Points on a hilly landscape, in no order, each with its height.
A ball rolls from a point to the lowest of its 2 nearest points, and stops where none of them is lower. Distance is the straight distance between rows; heights are no part of it.
fekam: [125  82 108 137 119  79  56  88 127 128 112 125  71  89  65 106  56  90
 121  95  42 109]  h=429
Pom: [115 147  83  66  88  98 106  79  57 119 147 130  85 112 113  76 130 104
 100 118 132  65]  h=412
rir: [124  62 136 100 115 104 160  94 103 134  48 110 115  93  90 157 106 129
  90  65 112  48]  h=494
zuku: [127  89 144  93 136 102  92 101  97  78 124 101 101  93  96 112  90  82
  34  41 106  82]  h=443
gizov: [ 59 102  75  85  58  62 109 106  75 111  58  88 108 105 103  95 107 129
  98  81  87  91]  h=489
ziv: [111 147  87 112  91  69 120  83 146 103  88  71  69  96  52 110  93  95
 109 108 110  89]  h=330
Bivi: [104 121 126 128 118  94  98  93 168  85 122 115  91  72  60 106  91  63
  93  91 118  78]  h=442
rizi: [118 132  47  56  80 104  71  88  95  82  53  75 135 130 137  94 160 102
 106  64 155 125]  h=693
lun: [119 118  99  65  76  77  96  84  58 127 120  92  95 119 150 107 130 134
 139  96  98 141]  h=350
vav: [139 118  97  95 116  78 104  70  77  93  93  58 105 101  45 104  70  65
  74 146 100  67]  h=254
Somis: [140 120  78 125  82  75  93  77 123 110  55  91  96 119 114 100  80  93
 101 127  64 142]  h=353
fof: [ 80  92  97 103 124 112  79 114 114  40  93  80 110 100 136  49 126  75
 112 102 141 132]  h=299
zizus: [ 74  50  98 117 136 120 104  87  71 121  52 150 108  81 115 105 111 130
 108  63  99  93]  h=528
fuge: [ 94  40 119  95  77  53 109 107 142  92 104  95  94  57  86  86  99 107
 137  76  74  84]  h=448
marud: [113 100  80 134  87  57 124  98 145 119  79  97  89  59  59  87  87 108
 122  92 118  52]  h=293
pofu: [115 173  42 100 110 112  76  63  70  98  93  88 143 142  82 120  91  83
  92 147 140  96]  h=458
lepal: [ 82  98  72 137  75  81  82 112  92 117  51  67  85 107  92  84 110 120
 113  69  88 123]  h=477
vofa: [ 37  99  75 110  69 124 128 124 111  90  47  99  76  96 121  70 152 111
 103  83 173 111]  h=576
takol: [153  67 139  93 104  55 117 157  87  95  91 100  77  75  92 113  78  87
  70  89  72 109]  h=275
kono: [137 121 122 123  95 110  98  87 126  48 107  93  90 109  88  92 146  69
  43  85 148 117]  h=575
zipig: [122 140  69 120  89 114  93  94  60 101 111  68 136 137 113 101  75  97
  69 135 105 110]  h=435
fug: [ 82 161  62  68 105  95  67  79  72  82 126  90 119 112  85 137 129  88
 109 116 150 141]  h=110
zubik: [111 102 106 149 112 119 110  60 164 112  96 114 102 117  83  87  92 100
 140 140  74  85]  h=436
Ruza: [ 56 107 116 120  54 143 118 117 133 108  62 114  74 116 118 109 152 116
  89  74 138 114]  h=585
Mab: [ 65  58 122 123  86 111 124 113 100 112  78 141  55 108  59 177 128 148
 113  86 102 131]  h=451
zodu: [124 123  89  37 106  97  71 114  57 108 111  64  66 107 100  70  89  70
 111 148  50 134]  h=517
Lefom: [ 89  81 177  92  73 108  86 108 125 111  85 110 133  78 122 126 132  72
 133  82 101  76]  h=432
popus: [147 125  78 107 119 119  49  77 123  83 109  91 121 113 143  53 108  71
 104  63 115 110]  h=55
ris: [ 88  84  75  92  99 129 104  74  74  87 111 122 105  64  92 103 136  99
  61 116  81 104]  h=346
voma: [ 94 128  98  60 119  73 107  99 113  71  53  70 111  64  99 105 127  69
  95  94 123 103]  h=270
nudo: [103 116  88 103  87  80 122  91 114  88 131  44  60  87  34  87 105  99
 124 142 116  88]  h=360
kog: [131 133 115  76 152 117  87 103  95  81 140  97  79 134 123  89 102  91
  75  76 114 124]  h=230
rakin: [ 55 105 107  58 104  88  41  76 105  88  92  78 118 115  90  85 129  72
 153  96  82 110]  h=449
valu: [ 74 108  64 126 118  87 100 102  57 131  37 135 104  91 124  93  98 133
 102  63 132 102]  h=516
daved: [152 121  87  96  70  80 131  98 123  95  95  25  71  94  90 108 118 107
 108  92  91 135]  h=537
fama: [115 156  76  98 101 113  90 131  71 115  85 114  87 143 134  56 112  76
 108 132 108 116]  h=322
Gura: [152  38  95 142  98 101 120 129  85 102 108  90  94  59  85  92  77 107
  93 110  60 107]  h=339
Kel: [131 136 109 132  89  90 118 110  74 128  96 121  69  74  77 147 122 104
  62  82 126 117]  h=473
Laro: [ 45  69  88  70  78 119 134  56  96  82  79 130 121  60 126 111 149 121
 105 117 135 102]  h=401
bebok: [136  66 125 104  89 126 143 135 138 117  93 144  73  80  90 107 119 103
  84  90  61  60]  h=469
Debi: [101 130  88 133 107  84  76  38 122  86 112 107 116 127  77 120  72  90
 101 140 107 115]  h=276
nubuv: [150  89 103  78  56  52  93  87 108  83 143  55  74  98  74  60 110  88
 101  99  94  76]  h=409
rul: [127  73 133 141  88 126 128 107 137 114  92 102  78 138  74  85  98 102
 116 138  59  64]  h=404
rodiv: [151 164  95  65  82 125  96  87  77 139 121  64  79 122 104 112 134  94
  92 100  91  99]  h=666
nat: [ 98 128  89  78  92 123  82  82 115 124  96  98  97 133 107  77  89  88
  97  95  36  74]  h=297
milob: [118  46  95 147 110 124  96 114  93 118  72 111  96  93  79  96  94  95
  96 113  36  86]  h=368
kiv: [105 129 110 132 125  57  91  91  60 119 112 127  94  83  62 155  75  99
 102 120 136 122]  h=132
bel: [119 113 112 136  78  94  92 139  46  92  93  87 119 124 119  98  88  79
  53 134 104 119]  h=417
kifoz: [136  53 125 104 119  55 120 156  69 105 111  90  98  69  62 130  41  92
  98 129  84  94]  h=238
fezi: [ 80  49 102  99  97 101  93  96 106  56 135 134 118  88  78  75  70  84
  35 119  66  66]  h=246
konef: [106 121  59  83 104 125  82  82  69 128 101 109  87 133 128  61 111 118
 106 110  38 114]  h=266
gelig: [ 91 133  60 118  66  79 108  90 104 134 136  90 113  89  98 103  66 137
 128  96 115  79]  h=253
rur: [179 131  37  49 110 118  56  92  83  75  98  83 113 146 113  33 137  57
 105 132 143  90]  h=269
Mam: [132  87 101 128 107 132  96  77 112 107 167 142  57  72  55  99  94  95
  79 127  81  90]  h=264
gud: [ 54  68 131  34  97 112 131 144 118  99 117 111 102  68  95 111 120 100
 115  82  75  54]  h=495
megiz: [ 92 141 134  90  98 116  89 127  81 112  97 121  97 125 131  98 143  77
 108 104 125 101]  h=354
faka: [110 102 143  78 116  84 114  86 132 114  86 116 117  68 102 127 106  78
 117  86 102  56]  h=457
zezeg: [ 39  50  87 106 102 111  93 100 137  46  94  99  95  95 114  55 105 110
 109  87 117 121]  h=268
zusit: [146  72 127 113 145  77 113 123  67  67  64  75 109  93 125  81  98  80
  96 125 116 132]  h=359
Zeg: [ 53  62 118 119  87 108 120 122 107  99  33  92 100  84 114  91 134 101
 115  82 157  83]  h=567
fur: [ 93  76 141 115 106 129  96 106 123  53  79 109  90 109 111  77 149  66
  57  86 132 109]  h=588
kudam: [133 137  69  53 108 105  81  72  97  75  97  87 138 142 138  70 125  71
 132 136 127  99]  h=202
Kude: [113  62  72 139  85  87 143 150 109 103 140 134 102  63  79  94  36 118
 112 161  86  73]  h=408
Kinom: [127 120  73  41 114  85 103 112 103  73 107  49 101  98 134  60  78  74
 105 139  66 137]  h=532
vuge: [ 75  82  79 136  69 141  86  87 116  80  53  77 119  89 132  78 142 105
  96  76 132 134]  h=609
Mup: [104 150  50  85 139  82  50  92 101 121  81 114  99 120 118  60  91  84
 133  51 127  90]  h=714
zilat: [133 135  83 120  65 102 105 126  79 150 116  75  82  93  79  72  93  87
 102 126 104  62]  h=635
Gagi: [127 103 105  59 123  60 115 106 122  59 125  98  99  75 137  67  56  77
 100 137  76 122]  h=546
fumu: [ 81 132  72  89 110  80 102 106 104 105 121  81  77  95  87  96  87 126
 114  62 124  94]  h=216
rumid: [116  98  97 112  85 135 103  24 147  99 118 103 109 103 104  91 140 103
 124 136  72 107]  h=461
gisa: [101  88  75 119 104 136  93 102  80 109 119 141 100 116 143  57  94 118
  74 112  51 116]  h=236
mukap: [ 76  95  90  70  88 139 121  80  77 101  95 129  86  65 126  99 167 120
  70  82 112 116]  h=374
tifes: [115 104 109  91 162  90  71 117  89 101  77 136  85  96 115  90  58  72
  70 104  51 140]  h=414
roke: [112 155  80 116  86 133 115 129  98 113 127  76  80 105  89  72 126  90
  81  89 134  68]  h=645
livi: [ 77 109 101  85  84  57  75  88  74 119 102 110 102  96 107  99  90  96
 156 149  59 126]  h=484
Dide: [128 134  31  73 106  82  36  60 126  78  62  78 138 141 118  86 129  86
 138  80 133 135]  h=701
modu: [127  66 137 115  81 109 132 101 138  94  73 111 113  88  81 105 110  81
  85 118  58  47]  h=438
Tomo: [119  75 117  86  97  69 131 101 110  97  46  58 113  63 103 119 112 100
 121 110  58 119]  h=343
keveb: [ 54  66 133  87 106  63 119 168 101  93  98 107 128  78 110 132  54 115
 114  90 100  86]  h=481
Roze: [102 105 118 106  64 123 154 143 128 113 107 126  90  95 124  90 120 113
  87 119  99  69]  h=493
pag: [190 119 110  98 119  80 108  71  87 117 113  66  79  81  79  80  76  70
  98 136 130  68]  h=197
dul: [ 68  95  82  72  96 114  88 100 113  80 142 125 119  89 114  69  76  96
  77 108  64  77]  h=300
Naguz: [100 119 116  66  89  75 121 143  86 110 147 143  70 111  99  64  79  90
  78 108 110  52]  h=312
guno: [ 89  27  97  92 122 149  95 109  54 102 106 106 127  63 122  89 115 120
  82  71  57  93]  h=316
keba: [ 92  66  93  95 102 132 123 114 107 124 106 101  85 101  64 137  91 137
  89  67  49  85]  h=498
luse: [ 83  70 103 123  64 133 110 106  94 107 126  84 105  56  98 120 132 122
 122  94  85 122]  h=369
Duto: [162 141 107  69 107  93  90  92  42 126 150  67  56 153  96 104  80 106
 113 125 113 120]  h=307
mefim: [144  94  91 132  99  97  85  78 103 130  88 103  65  99  61  82  83  75
  98 139  49  91]  h=400
nesu: [ 80  72 104 123 110 127 115  56 129  82  92 123  94  79  82 111 135  94
 116 158  54 131]  h=486
Zale: [ 48 116  66  86 108 125  98  67  90  69  92 110 130  97  99 100 124  93
  74 124 122 102]  h=305
Damu: [ 53 132  84  96 109  70 104 128 113  72  95 145  87  83  93  87  79  74
  56 121  92 112]  h=467
Dasit: [139 135  88  94  68  94  75 102  50 164 122  91 108  92 135  91  75  93
 148 135  90 110]  h=317
talor: [104 163  55  91 109 137 116 114  91  93  82 109  90 153 141  73 146 109
 119 140 131 136]  h=295
pavas: [111  73 126  68 118  91 165 107 113 107  74  83 113  54  75 140 103 111
 103  90 102  38]  h=485
Vaso: [154  96 125 134 140  81 106 109 112  86  84  75  72  65  85  90 108  71
 101 101 118 125]  h=382
gelu: [131 118  81  87 118  94  64  94  79 138  93 130  73 110 130  85  47  88
  83 114  29 143]  h=391
tadif: [ 82 146  76  92 127  89  54  71  99  66  84 115 104 112  71  89 125  49
  86 102 152  95]  h=288
tumam: [ 63  77 143  88 129 143  76  72 121  92 105 106 120 101  96 161  92 106
  63  40 116 100]  h=398
ded: [121 164  87  69 113  65  99  78 123 104  68  60  99  84  94 142 109  80
 127  94 111 133]  h=222
Meka: [ 42  42  93 113 108 114 124 117 125  62  70 142 100 106 144  69  95 124
 100 113  97 128]  h=237
dud: [116  61 144 114 111  80 133 106  85  99  47 125 106 118  84 124 110 112
  62  62 134  48]  h=478
Tak: [ 80  63 126  45 128 106 139  84  98 113 121 111 110  70  65 126 112 113
 125  95  90  25]  h=511
zoza: [ 57  52 108  67  89 103 127  64 113  66  94  60 122 108 135 116 107 151
 103  58 164 115]  h=170
taf: [ 69  60 126 118  85  79 116 127 115  97  75 138  88  83  64 161  88 123
  67  36 150  79]  h=606
lam: [ 86  89 134  98 100  48 130 138 106  94  90  96 126  74 100 165  58 113
  76  80 120 115]  h=496
Fibat: [113 142 104 109 124 152  56  93 128  89 112  80 119 125 141  85 121  73
 134  90 125 126]  h=125
Gufog: [ 99  77  83 101  84 138 119 132 113 119 144 110 126  71 115  89  67 124
  84  86  60  62]  h=338
tamiz: [130 128 119 104 129  65  78  98  59 119 138 128  87  79  65 112  65  63
  98 138 144  76]  h=204
ros: [ 84  86 109 123  63  78 116 106 121 123  87 173  73 117 106  88 119 136
  97  75 115  70]  h=523
ged: [139 106 124 135  92  73  90  96  87 119 106  86  95 136  72 146  40 104
  78 132  66 139]  h=415
Fik: [ 89 105 108 118  76 104  93  74  94 123 122  84 117 129  50 139  78 115
 102 114  57  83]  h=456
Bis: [ 92 120  78 126  84  97 107  48 147  90  82 114 106 108 101 128  93 113
  87 110  76 132]  h=320
sule: [ 63  68 128 119 101  90 128 137 127 102  79 180  95 128 122 118  83 126
 100 100 103  94]  h=508
Vuma: [ 99  93 113  94  46  86  90 102  66 129 101  74 111  82 118 120 145 118
 135  85  80 125]  h=367
sozu: [ 49 105 109  79 116 148  89  40 106  74  80 129 131 131 117 124 128 104
  81 102 117 109]  h=341
lel: [120 138 117  74  98  63  72 119  70 106 146 130  71 114  82  73  75  55
  80 129 151  62]  h=263
Kat: [114 124  72  81 112 114  63  80  92 125 114 103 116  85 138  87  56  77
 116 137  28 134]  h=370
nok: [104 128 117 139 128 111  98 114  93 133  93 112 107 110  89 130  78  97
 100  88 100  92]  h=607
molov: [103 159  74  76 104  58  83  82  82 102 113  75  85 103  68 130 103 105
 109  79 129 130]  h=174
tero: [101 139  92  65  70 104  78  78  56 149 159 133  81 102  85 108 111 102
  81  97  85  64]  h=439
Netaz: [ 59  63 111 106  71 126 114  84 110 104 132 116 118 127  80 150  90 148
  89  87  66  82]  h=479
soka: [140 119 103 120 113 105 129  76 126  76  97  99  57 122  73  91 128 101
  66 109 118 111]  h=561
goka: [ 71 106  99 110  73  99  70 129  78 107 163 129  68 110 105  81 110 111
  96  78  93 121]  h=395
Pizu: [137  90 124 140 124  60 111 119  69  93 108  80  85  78  56 131  61  95
  95 139 119 121]  h=191
Tupep: [ 88 123  93  88 133  91  63  67  71  79 152  94  99  82  73 116 111  75
 118 130 117 135]  h=182
gipu: [ 83 141  45  84 104  73  49  81 129  91  55  81 109 117 121  72 109 107
 130  32 136 122]  h=708
rez: [ 70  24 107  70  92  87 120 132 123  79 100 122  97  53  61 107 109 101
 116  86  82  53]  h=472
Zabez: [101 136  84 108 117 113 101  97  93  87  81  80  84 190 108  82 120 117
 127 114 123 126]  h=267
vuv: [ 51  27 121 135  77 124  87  69 114 102  86 107 148  85  75 127 106 112
 149 126  83  74]  h=529
rila: [113  87  95 112  83 124  81  83 100  90 144  71  78  81  89  85 124  98
  95  89  71 138]  h=345
Daneb: [ 53  54 134 101 107 141  96  67 132  84  93 103 123  77  82 137 125  91
 119 118  66 109]  h=509
zorof: [105 132 101 117  88  59  56 131 101 101 137 120  64  96 122  90  99  91
  92  65 128 149]  h=376
kiron: [149 108 117 118 101  96 122  77 120 100 108  63  84 133  97 112 105 118
 109 107  94 111]  h=548
Misug: [132 123 129 120 127  89  72  76 143  79  72  80  94  86  64 114 113  46
  89  78 103 105]  h=410
kov: [136 121 116  85 100 115  75  97  19 139 160 111 111  92 108 108 104  94
  77  99 108  75]  h=463
Vul: [143  98  93 103 119 133 120  75  84 137 157 149  59 104  81 109  89 128
  76 102  75  82]  h=313
per: [ 94  93 122  90  91  60 123  95 121  60  59  86 100  68  98 130 124  89
  82 109 104 134]  h=309
Rolot: [ 70  86  99  96  68  95 111  95  81 109 149 148  57 122  83 119 122 157
  94  93  95 112]  h=416
nuvon: [ 30  91  91 119 103 142  96  76 154  74  77  58 111 117  87 130  86 114
 104  82 106 132]  h=257
vovit: [ 91 118  53  67  75  77  99 119  57 102  76  63 106  94 106  68 115  90
  99 113  93  93]  h=502
Bokod: [ 60  80 131 123  76 118 124 125 139 126  61 151  71  85 106 142 121 120
  92  42 140  91]  h=595
vima: [ 71  58 124  64  55  80 124 107 120 117  56 107 122  78  94 155 111 121
 118  80  69  73]  h=413
nati: [143  90  97 121  56  59  92 112  91 103  77  67 103 101 123  74  79  85
 104 137  62 130]  h=375
kon: [ 75 117 108 112 159 125  61  72 119  58 110  66 136 143  91 100  96  83
 141 105 148 114]  h=190
zirab: [161 125  80  82 105 128  94  51 113  88 104  94 145 120 153  74 118  91
  90  94 115  94]  h=130
Das: [ 84 101  95  93 148  64  78  92 118  86  89 140  95  82  83 108  50  74
  58  93  71 110]  h=440
Tufo: [117 124  80  86 149 118 105  74  76 129 127 119  79 120  97  91  80 122
  88  65  90  76]  h=349
Tose: [150  68  99 117 125  67 119 135 119 100 106 131  75  55  99  92  54 102
  90  88  82 105]  h=308
zosu: [ 91  95  97  77  71  82 140 105 112 103 117 139  66  94 109  66 135 127
 106  97 118  69]  h=510
depu: [ 96  78  83  96 122 102  96  85  73  93  92  89 157  98 132  79  78 110
  80  66 105  69]  h=265
tigig: [113  96 109 102  79  90 145  92 121 109  88  51  75  86  57 152 123 132
  86  71  87 127]  h=525
rima: [150 132 121  71 140 108  92  78  92  97 144  81  65 147  76 104  84  79
  93 113  94 116]  h=272
movin: [ 98  74  98 116  79 139  86  81 111  91 172 115  78  82  64 112 112 110
  60  96  51 111]  h=314
Ditor: [ 95 110  64  75 110  87  86 124  53 126  63 103 105  99 117  53  72  84
  77 102  65  75]  h=515
dogon: [ 75 111 109  91 105  71 104 162 106 110 102 114  81 121 130  77  77 114
 120  83  93 101]  h=569
gul: [106  76 112  72  85  91 144 113 109  91  82  53 141  79 128 121  90 121
  91  96  72  98]  h=366
piz: [120 162  68  94  80 102  88  97  81 149 154  87 112 113 121  87  77 113
 143 120 128  72]  h=286
Fosa: [122 122  82  83  82 106  74  77  81  79  66  62 134 114 112 110 137  86
  77  83 112 128]  h=684
Res: [ 67 124 104  93 100 117  91  97  90  98  92  66 127 163 128  98 110 125
 144  80 135  97]  h=239
Poban: [126  87  78 102  72 109 138 113 111 126 134 104 110  73  97  84  56 113
 104 146  55  67]  h=372
Zum: [ 82 139  77  59 135 113  77  76  71 102 131 124 111 119 107  81 100  98
 104 102 117  81]  h=380
Rubor: [ 89 103 129 144  77 134  99 128  81 141  91 101  98 132  83 125 119 108
  99  79  98  78]  h=617
vamo: [ 88 111 120  89 127  73 116 174  96 130  87 145  82  99 124  95  56  88
 123 136  83  81]  h=581
Mokov: [ 92  56 139 133  91  70 117 139 100 128  73 145  96 134 116 141  86 149
 129  77  96 107]  h=521
muvi: [ 89  79 111 124 113  88 111 114  84 104 120 129  62 100  69 130 101 132
 105  96  99 126]  h=433
beso: [ 85  28 126 129  72 100 126 110 113 111  86 118  78 122  53 145 122 147
 140  85  91  74]  h=471
lesit: [115 143 120 119 131  85 111 134  91 146  87 118  99 125 110 124  37  95
 117 134  88  96]  h=596
bepo: [ 23  22  96 136  82 137  90 114 111 103  52 104 125  73  80 110 100 102
 130 101  84  73]  h=543
lemut: [ 51  68 118  80  77 118 116  86  98  69 108  72 144 136 134 103 100 135
 117  95 118 103]  h=203
novod: [ 58  65  99  79  58  92 133  95 123 106  61  79 154  87 131 122  86 142
 110  69  97  69]  h=389
ket: [121 108  51  73 117  71 127 106  65 113  62 122  87  73 123  62  57  95
  70 149  63 103]  h=530
Lum: [ 83  55  93 111 125 132 110  93  98  87  92 141 122  86 152  66 107 121
 111 117  68 119]  h=196
labi: [ 53 126  63 103  91 113  89  87 136  72  67  50 122 131  92  96  99 101
 122 109  89 118]  h=219
bura: [ 90 103 150 105 141 137  74 105 110  77 121  76 110 103  84 125 103  75
  68  52 124 110]  h=421
taveg: [ 44  25 109  76  88 105 136  81 137  46  99  87  94  80 103 115 100 139
  70  64 133 114]  h=127
zumu: [ 22  55  99 108 117 111 112 143 113  80  97 101 142  70 101  97  52 109
 113  90 110  71]  h=464
dalo: [ 89  51 120 125  98 100  91 116  65 140  62 132 110 123 124  95 105 135
 129  60  85  85]  h=531
kadiv: [137  93 112 122  92  89 133 127  94 135 119 146  35  79  60 149 112 127
  95  94  90 114]  h=452
Zose: [ 97  97  70 125  84  75 106  73  90 104  56 105 125  64 128 103 110 121
  82  53 151 102]  h=505
tulu: [ 90  95  98  66 116  53  95 144 113  92 100 109  87  83 140  66  51  95
 118 104  61 128]  h=559
kugu: [121 124 103  61 105  76  84  99  23 117 137 106  56 144 124  96 110 114
 125 133  99 155]  h=329
laran: [ 63  30 116  95  84  94 108  98 112  45 110 115 124  81  95 105  90 101
  51  96  97 112]  h=184
meno: [126 107 123  91  72  81 110 119  76  86 127  51  69 104  61  84 123  74
  85 130 111  81]  h=386
gog: [ 94 121  94 102 133  83  92  95  91  61  95  84 104 102  63  90  80  65
  84 140 131  90]  h=302
Vefup: [128 127  68 134 115  82  85 138  89  89 109  70  69  99 108  58  88  92
 107 104 119 154]  h=342
Gidi: [ 60  68 108 106  89 153 109  71 119  57  46  90 108  99 128  91 152  82
  58  77 156 113]  h=600
lezop: [111  56  74  87 141 118 108 101  59 104 108  90 124  80 125  67  70 122
  97  91  64  82]  h=292
Suf: [ 39  43  95 125  83  96 107 128 101 102  43 122 106  56  69 101 114  95
 110  89 127  62]  h=556
Gor: [ 60  53  79 116 103 110 132 156  95  79 120 117 121  67  92  87  59 110
 100 142  88  65]  h=441
Kas: [ 81 110  62 137  72 101  75 106 107 141  94  97  65 104  82  84  98 118
 116  89  47 119]  h=466
guze: [ 95  69 101 137  93  97  70 117 126 131  88 121  83  89  79 123  80 117
 130  60  39 118]  h=450
fil: [ 55  70 120  64  59  83 132  73  90  93  66 102 119  78 111 151 143 127
 106 101 112 102]  h=422
Bodek: [137 150  58  74  99 149  92 116  84  98 109  85 146 129 171  64 104  96
  83  84 120  90]  h=192
fimo: [ 45  94 126  92  85 138  49  97 124  96  95  82 124 116 106  98 123  75
 125  83  75 103]  h=431
pezos: [115  49 104  80  95  45 103  82 118  75  98  78  96  97  82  57  97  98
 116 100  78  68]  h=430
gake: [126 145  91  87  93 131  84  74  70 127  80  52 125 119  94 129 123  90
  65  76  76  89]  h=676
zigel: [115 118  67 106 125  98  94 139  79  56 102  79 106 120 147  45 111  89
 121 126 142 153]  h=323
voba: [125  89  86  94 107  98 125  86 108 141  90  72  66  79  65 134 105 143
  96  40  57  91]  h=512
rifi: [ 36 123  44  89 102 137  99  81 117  77  95  75 124  94  84  78  97  88
  98 143  80  96]  h=262
kadif: [ 61 121 118  40 123  80  74 108  81 109 108 101 107  97 118 103 102  87
 139 103  69 108]  h=468
gedop: [131 134  69  78 116  99  89 123  68 114  98  66 153 103 151  71  71 100
  94  64 115  82]  h=231
Dipa: [138  98 113  74 130  68 101 112  59  90  92  83 115 116 128  71  68  82
 105 128 108  99]  h=335
Bomep: [125 117 140 113 110 123  92 126  86 104 100 110  92  74 128  93 141  47
  98 108 101 105]  h=381
gop: [125 105  99 142  99  77  93 115 125 102 127 114  57  78 105  77  97 103
 120  91 102 158]  h=358
sed: [115 115 102  87  98 124  92 116  47 110 141 106 133  69 132  83 119  77
  75  92 129  55]  h=482
met: [ 62 128 137 102  94 123  86 138 139 115 166 108 100 105  87 104  85  86
 122  95  89  72]  h=492
Leze: [ 45  91 119 128 126 124  91  72 159  62  87  65 120 128  77 104  92  92
 143 101 142  95]  h=234
seta: [137 117 116  66 113  66  65 128  66  89 131  87  85  99 108  54  83  54
  90 104 122  94]  h=306
febez: [ 61 117 126 120 112 127 102 125 159  71 122  98 118  85  95  94  80  72
  95  91 124  74]  h=470
dela: [ 45  16  99 112  82 154 147  71 143  74  84  98 111  90 101 135  80 148
  68  70 144  89]  h=177
sak: [ 55  81 133 107  97 117  96  51 123  81  67 108 133 138  90 153  93 116
  64  73 109  93]  h=373
pebi: [ 73  57  97 149  99 154 126  61 144  75  98  88  93 127  87 106 100 142
  78  70 126 100]  h=224
Nekuf: [ 85 114  88  96 109  71  52  72  84  75 124 120 112  74  96  95 107  74
  86  89 120 119]  h=233
Mit: [117  52 134 123 129  82 111 118 115  74  83 106  91 110  75 103  81 103
  40  44 107  77]  h=460
nere: [ 86 105 156 105 112 131  55 106 110 103 120  98 126  71 118 114 121  53
 132  96  95  98]  h=411
zov: [154 159  84  75 104 136 121  97  86 102 138  74  97 139 103  83 116  93
  71  98 134  62]  h=655
Pefel: [133 135  66  78  95 101  58  64  83 133  99  87 125 123 142  75  82  91
 151 136  75 122]  h=344
tif: [ 89 126  97 142 105 104  79  64 132  66 133  74 117 132  85 113 101  95
 122 123 142 143]  h=235
zibo: [108 100 109 135  66  94  90 115  51 138 119  77  97 101  64  96 117 102
 110  93 104  64]  h=626
funab: [124  90  84 114  80  61  98  64 105 116 118  78  90 118  65 124  36 128
 101 116  49 119]  h=434
gen: [136  96 122 138  77  74  95 147  75 118  85  80  94 126 103 106  52  93
  89 124  57 123]  h=394
Sav: [105 111 101  57  91  82  64  86  70  94 114  95  79 117 100  66 117  64
 145 172  74 120]  h=501
zemo: [131 143  83 122  69  82 119  82  90 112  94  91 111  80 111 111 120 105
  74  89 141  96]  h=491
miz: [ 45 113 108 107  97 101 127 149 103  83  98 170  91  98 108 113  84 100
  63 126 122  98]  h=488
fose: [138 113  93 117 128  88 128  85 114 126  94 107  83  68  70  78  88  79
 119 119 123  53]  h=250
Peva: [105 128 140  83 121 134  75 115 128  82 140  99 102 120 152  97 127  93
 110  60 146 131]  h=180

Call two points neighbours if one is among the 2 nearest of the other. Go from one point of each pair to the other, from neighbour to neighbour, staying as low as possible. Name the highest point that can't be avoided.
kiv / kon | met
taveg / Mam | luse
labi / rul | zosu
popus / pag | fil
Lum / kon | dul
labi / taveg | nuvon
pag / fug | gog
Lum / popus | guno

For each start below, name the point where the ball stops.
Ditor | kiv
zemo | Lum
kono | kon
beso | Lum
Bokod | rul
